Each row is a point on a landscape with many peaks, with its height.
A climber steps from a point to whichever of its 2 nearest points has the largest rise for the distance, and stops where none of them is higher. Distance is the straight distance between rows; heights are no part of it.
Z_301 (h 1.97): [115  95 137 138 140 146 145 161 178  68  85 144 140 117 152 116  25 108
 129 133 130 124  82]
Z_84 (h 2.33): [127 124 140 135 134 120 149 169 168  52  97 181 135 127 155 120  77 132
  88 141 130 116  74]
Z_240 (h 4.41): [157 131 163 133 107 155 131 120 112 112 104 112  86 115  77 110 169 151
  85 100 108 123 145]
Z_287 (h 2.32): [179 135 135 183 117 106 162  86 143  94  66  64 123  77 185 115 155 147
  28 133 151 119 183]
Z_534 (h 3.30): [169 105 137 134 116 102 133 151 110 142 132  76  99 114 162 144 156  94
  67 149  89 110 151]
Z_734 (h 1.22): [171 111 118 126 144  85 185 120 161 160 157  99 124  84 135 132 173 126
  85 110 148  87 164]
Z_776 (h 6.05): [ 72 123 122 115 139 142 119 118 157 157 145 143 114 131  82 152  97 117
 145 122 136  87 110]
Z_147 (h 2.99): [163 178 126 135 141 144 111 132 104  98 138 152 158 126 150  79 118 161
 155 155  89 121 127]
Z_783 (h 4.71): [104 132 135 107 126 137 101 159 107 179 182 113 143 123 146 151 122 110
 119 165 134 114  98]
Z_442 (h 4.35): [124 118  80  93 123 129  97 118  78 167 194 139 157 142 158 147 152  78
 176 163 131 171 116]
Z_655 (h 4.83): [124 208 121 155  86 142  87 124  86 150 124 117 113 120 124 123 151 156
 123 154  86 110 111]
Z_200 (h 7.26): [126 124 136  95 165 145 158  80 119 108 133  95  90  83  83 112 144 127
  68 108 142  98 184]
Z_791 (h 5.63): [170 164 134 172 106 111  93 143 102 126 107 119 126 139 163 144 159 132
  91 158  92 117  91]
Z_135 (h 5.20): [145 136 128 134 100  90 126 159 160 127 104 110 149 186 119 181 116 126
 125 124 134 126 101]
Z_51 (h 5.03): [167 135  91 133 113 140  91 144  61 137 160 137 136 117 157 156 150  88
 158 164 107 164  92]
Z_238 (h 1.52): [151  82 134 127  87 126 159 151 144  95 118 161 161 137 142 137 107  52
 131 124 130 186  97]
Z_909 (h 6.62): [157 130  82 182 135 148  99 104  70 150 139 159 145 112 125 138 194 151
 189 153  97 142 147]
Z_292 (h 2.82): [200 122 138 143 132 108 147 129 126  97 103  89 114  91 157 127 153 118
  48 127 118 109 148]
Z_221 (h 5.79): [170 114 130 197 114 157 117 113  72 143  99 131 118 147 121 113 180 140
 145 130  84 155 146]
Z_526 (h 0.68): [ 95 150 143 172 152 128 118  86  85 175 144 165 118 148 117  85 213 157
 134 127 108 113 141]
Z_2 (h 2.80): [102 161 150 136 114 125 139  74 107 144 105  84  93 130 141  87 155 136
  78 131  72  99 184]
Z_635 (h 7.24): [ 33  61 120 120 124 140 107 132 157 173 137 143 103 152 105 143 113 123
 221 116 173 155  85]
Z_767 (h 2.28): [125 144 152 165 114 148 108   7 114 124  77  83  91 140 159  86 155 164
  72 126  93 110 176]
Z_965 (h 0.50): [159 161 172 134  85 136 119  82 170 107  92 108 147 147 121 100 147 188
 109 135 102 112 174]
Z_764 (h 5.36): [107  56 145  94 126 121 110 159 177 186 183 116  90 103 147 138 106 107
 141  92 193 137  74]
Z_636 (h 4.76): [115 144 119 111 143 137 126 126  74 139 159 149 111 143  98 122 153 123
 160 122 110 137 128]
Z_859 (h 6.73): [117 105 128 127 116 124 137 141 169 154 128 108 108 117  97 160  93  92
 114  94 145 102 103]
Z_552 (h 3.66): [145 123 107 177 118 122 162  91  95  36  69 161 195 141 142 141 106  97
 104 155 140 150 133]
Z_711 (h 3.57): [ 92 114 108  56 146 159  80 151 117 153 175 120  76 134 124 137 139  90
 166 126 164 186  85]
Z_535 (h 1.53): [145 148 141 130 133 101 164  91 184 150 126 107 157 107 123 100 176 152
  80 106 134  76 183]
Z_40 (h 7.53): [ 97 125  97 152 117 129 133 120  82 155 135 175 140 116  89 135 196 159
 202 151 108 163 180]
Z_266 (h 6.61): [166 145 136 133 124 105 115 159 103  97 129 121  96 113 153 148 105  96
  76 128 107 122  76]
Z_959 (h 2.72): [144 134 110 134 142  97 133 150 152  63 122 194 174 157 159 156  96 127
 130 159 139 132  66]
Z_271 (h 3.80): [153 140 166 154  92 139 151 127 119  99  97 126 142 131  93 126 108 128
  99 102 116 125 128]
Z_702 (h 6.14): [ 94 119 142  63 184 136 139 107 149 104 135 136  88 115  72 109 150 127
 114 133 117 111 178]
Z_494 (h 4.96): [125 127 131 111 136 162 162 110 127  76  93  97 143 125 100 135  55  81
 105  90 158 142 143]
Z_739 (h 4.65): [ 80 135 104 117 153 167 113 147 116 146 158 167 127 108 121 114  68 156
 223 128 153 141  97]
Z_35 (h 2.86): [132 148  69 157 104 107 127 124  97  97 115 156 146 112 127 186  60 126
 173 146 121 143 112]
Z_317 (h 3.28): [146 158 106 178  81 135 138 102  95 101  86 144 149 122  85 148 105 142
 153 132 112 144 141]
Z_772 (h 3.50): [143 172 113 119 139 121  95 153 128  96 129 137 145 153 147 129  72 166
 156 165 111 118 112]
Z_108 (h 5.95): [116 129 145 124 137 153 170  78 104 107 115  98 150 119  94 111 105  90
  85 105 137 113 189]
Z_447 (h 0.95): [113 139 163 165 127 125 130  64 143 160 102 129 122 156 123  73 211 173
 115 101 106 112 169]
Z_863 (h 4.47): [175 102 142  83 163 123 159 129 127  94 134 106 146 148 138 108 124 104
 117 107 120 137 164]
Z_770 (h 2.11): [150 101 108 104 129 144 114 118 132  93 137 138 132 140 115 143  70  97
 162 128 127 142  99]
Z_375 (h 1.24): [109 129 150 114 166 108 147  92 160 157 146 145 130 136  94  95 209 152
 103 122 125  86 179]
Z_908 (h 1.87): [153 150 170 123 102 105 144 182 167  87  92 121 128 126 161 110  95 155
  76 136 110 123 121]
Z_176 (h 1.23): [156  96 140 144 115  97 179 144 135  79 102 148 168 142 157 136 128  74
  73 124 128 149 115]
Z_291 (h 1.91): [154 143 143 159 125 120 158  59 147 121  96  68 111  94 139 100 173 160
  52  97 156  97 204]
Z_598 (h 5.32): [128 101 130  41 166 144 138 133 150 106 139 101  95 135  99 119 104 121
 128 110 130 132 163]
Z_637 (h 1.39): [158 100 144 224 150 160 135  60  84  75  50 126 160 135 170  94 133 107
  65 150 124 149 155]
Z_211 (h 4.66): [105 144 101 142 112  99 112 165 136 142 125 136 169 173 154 184  85 127
 173 145 147 136  78]
Z_568 (h 5.08): [154 166 152 176  90 156 102 101  91 125  90 116  94 127 118  97 177 160
 110 122  75 131 132]
Z_506 (h 6.28): [ 70  61 131 106 141 167  73 148 163 178 159 112 108 122 144 121 104 116
 189 122 189 140  57]
Z_360 (h 6.38): [104  94 123 102  99 141 101 165 138 163 150 132 128 151 110 164 115 130
 197 135 145 165 101]
Z_110 (h 3.40): [124 134 129 116 141 120 113 219 160 154 146 118 134 107 183 145  97 116
 107 126 161 123  61]
Z_922 (h 7.77): [168 114 136 128 117  86 151 160 143 137 146 115 102 102 144 161 107 100
  70  96 152 104  94]
Z_603 (h 4.59): [159  65 133  49 145 142 123 157 178 123 167 106  73  98 127 126 108 111
 135 103 152 145 127]
Z_378 (h 1.81): [156  66 111 108  86 144 125 127 134  92 136 162 141 125 133 131  78  77
 183 151 121 196 115]
Z_761 (h 3.94): [111 141 124  96 134 127 128 151 120 168 166  91  93 106 126 139 141 102
  88 147  95  93 151]
Z_611 (h 5.41): [ 59 144 124 100 160 136 122 125 105 146 169 174  91 132  82 129 111 127
 175 128 139 124 112]
Z_687 (h 0.71): [164 135 141 148 132 146 125  81 146 116 101 134 170 156  97 103 180 153
 125 116 114 111 166]
Z_443 (h 2.00): [103 166 147 105 139 142 144 140 160 137 129 127 145 135 112  84  96 143
 144 114 107 107 155]
Z_27 (h 5.75): [179 117  65 159 146 121 112 114  65 117 135 154 161 122 177 141 159  97
 182 158 103 160 124]
Z_205 (h 8.69): [118 124  65 132 102 112 125 135  93 142 138 172 142  92 104 178 142 166
 216 121 131 164 172]
Z_224 (h 0.96): [ 99 125 158  89 143  97 139 160 164 181 174 128 112 120 109 122 186 167
 109 132 141  93 160]
Z_214 (h 2.48): [123 114  76 122 121 122  95 121 102 125 165 163 139 112 150 177  63 110
 197 156 139 144  97]
Z_811 (h 4.03): [ 77 106 134 125 131 112 105 180 158 176 136  99 129 160 168 161  72 122
 152 125 166 117  66]
Z_780 (h 4.04): [136 104 135  72 137 163 116 165 145 147 173 136 102 112 106 116 149  86
 142  97 143 153 107]
Z_478 (h 7.56): [ 82 118  77 102 121 119 104 136 103 149 157 153 127 121 107 177 109 169
 222 172 130 156 163]
Z_280 (h 4.27): [132 142 124 139 134 129 154  98 135  45  82 124 186 144 128 137  65  94
  95 131 161 138 141]
Z_684 (h 1.84): [157 121 161 221 131 140 139  52 119 112  59  87 130 121 183  81 145 131
  37 108 133 129 166]
Z_17 (h 0.98): [155 113 109  99 159 109 148 127 171 157 159 123 134 112 109 134 189  97
 111  81 151 107 141]
Z_68 (h 1.66): [ 92 140 124 110 143 174 120 188 186 157 125 113 141 123 123 105  86 117
 169 124 124 128 113]
Z_276 (h 4.07): [154 125 133 117 142 119 137 149  96 129 152 124 146 159 156 107 148 105
 136 117 108 139 132]
Z_455 (h 0.44): [ 64 161 149 143 138 101 111  96  83 154 147 187 111 141  91 130 206 171
 140 162 134 115 118]
Z_482 (h 4.06): [ 97 183 108 112 138 142 101 150 109 134 139 146 125 138 118 122  81 195
 200 138 130 136 121]
Z_92 (h 5.57): [ 78 131 118 101 118 160  93 176 102 193 164 113 145 131 133 165 122 133
 158 153 171 169  65]
Z_618 (h 9.16): [151 159 132 116 130  83 158 151 164 136 126  98  95 119 127 144 107 162
  83  84 163  88 119]
Z_154 (h 3.35): [ 82 162 156 117 103 120 139 124 127 164 140 106  71  91 113 103 144 138
  74 130  90  90 169]
Z_862 (h 2.46): [118 175 152 130 126 146 119  98 114 127 146 164 136 125  98  71 140 187
 146 130 103  94 144]
Z_191 (h 3.12): [158 137 124 158 121  91 146 111 135  63  95 175 195 171 153 133 119 142
 119 159 119 126 120]
Z_18 (h 5.71): [141 143 124 130  96 128 106 162 146 135 112 128 149 172  89 161 143 173
 175 136 125 148 118]
Z_696 (h 1.00): [169  99 148 180 136 121 149 105  87  92  88 127 150 151 159 103 138  99
  88 131 101 136 141]
Z_567 (h 7.84): [ 87 143 116  92 156  84 159 162 182 157 134  87  75 132 123 143 102 158
 118  85 160  91 135]
Z_400 (h 1.56): [104  77 120 116 136 152 124 176 197 133 107 106 122 132 152 112  68  89
 177  90 144 146  83]
Z_467 (h 0.67): [ 61 129 166  96 156 109 128 159 125 187 179 155 126 139 100 126 205 148
 129 127 166 129 117]

For each start below, name the point where the climber stops.
Z_772 => Z_618
Z_378 => Z_205
Z_908 => Z_205
Z_442 => Z_205
Z_276 => Z_618
Z_84 => Z_200

For each start below, name every point that the climber comes to, in order.
Z_68 => Z_443 Z_862 Z_147 Z_772 Z_482 Z_739 Z_611 Z_776 Z_859 Z_922 Z_618
Z_176 => Z_238 Z_378 Z_770 Z_214 Z_35 Z_317 Z_271 Z_240 Z_568 Z_221 Z_909 Z_40 Z_205
Z_301 => Z_84 Z_959 Z_191 Z_552 Z_280 Z_494 Z_108 Z_200
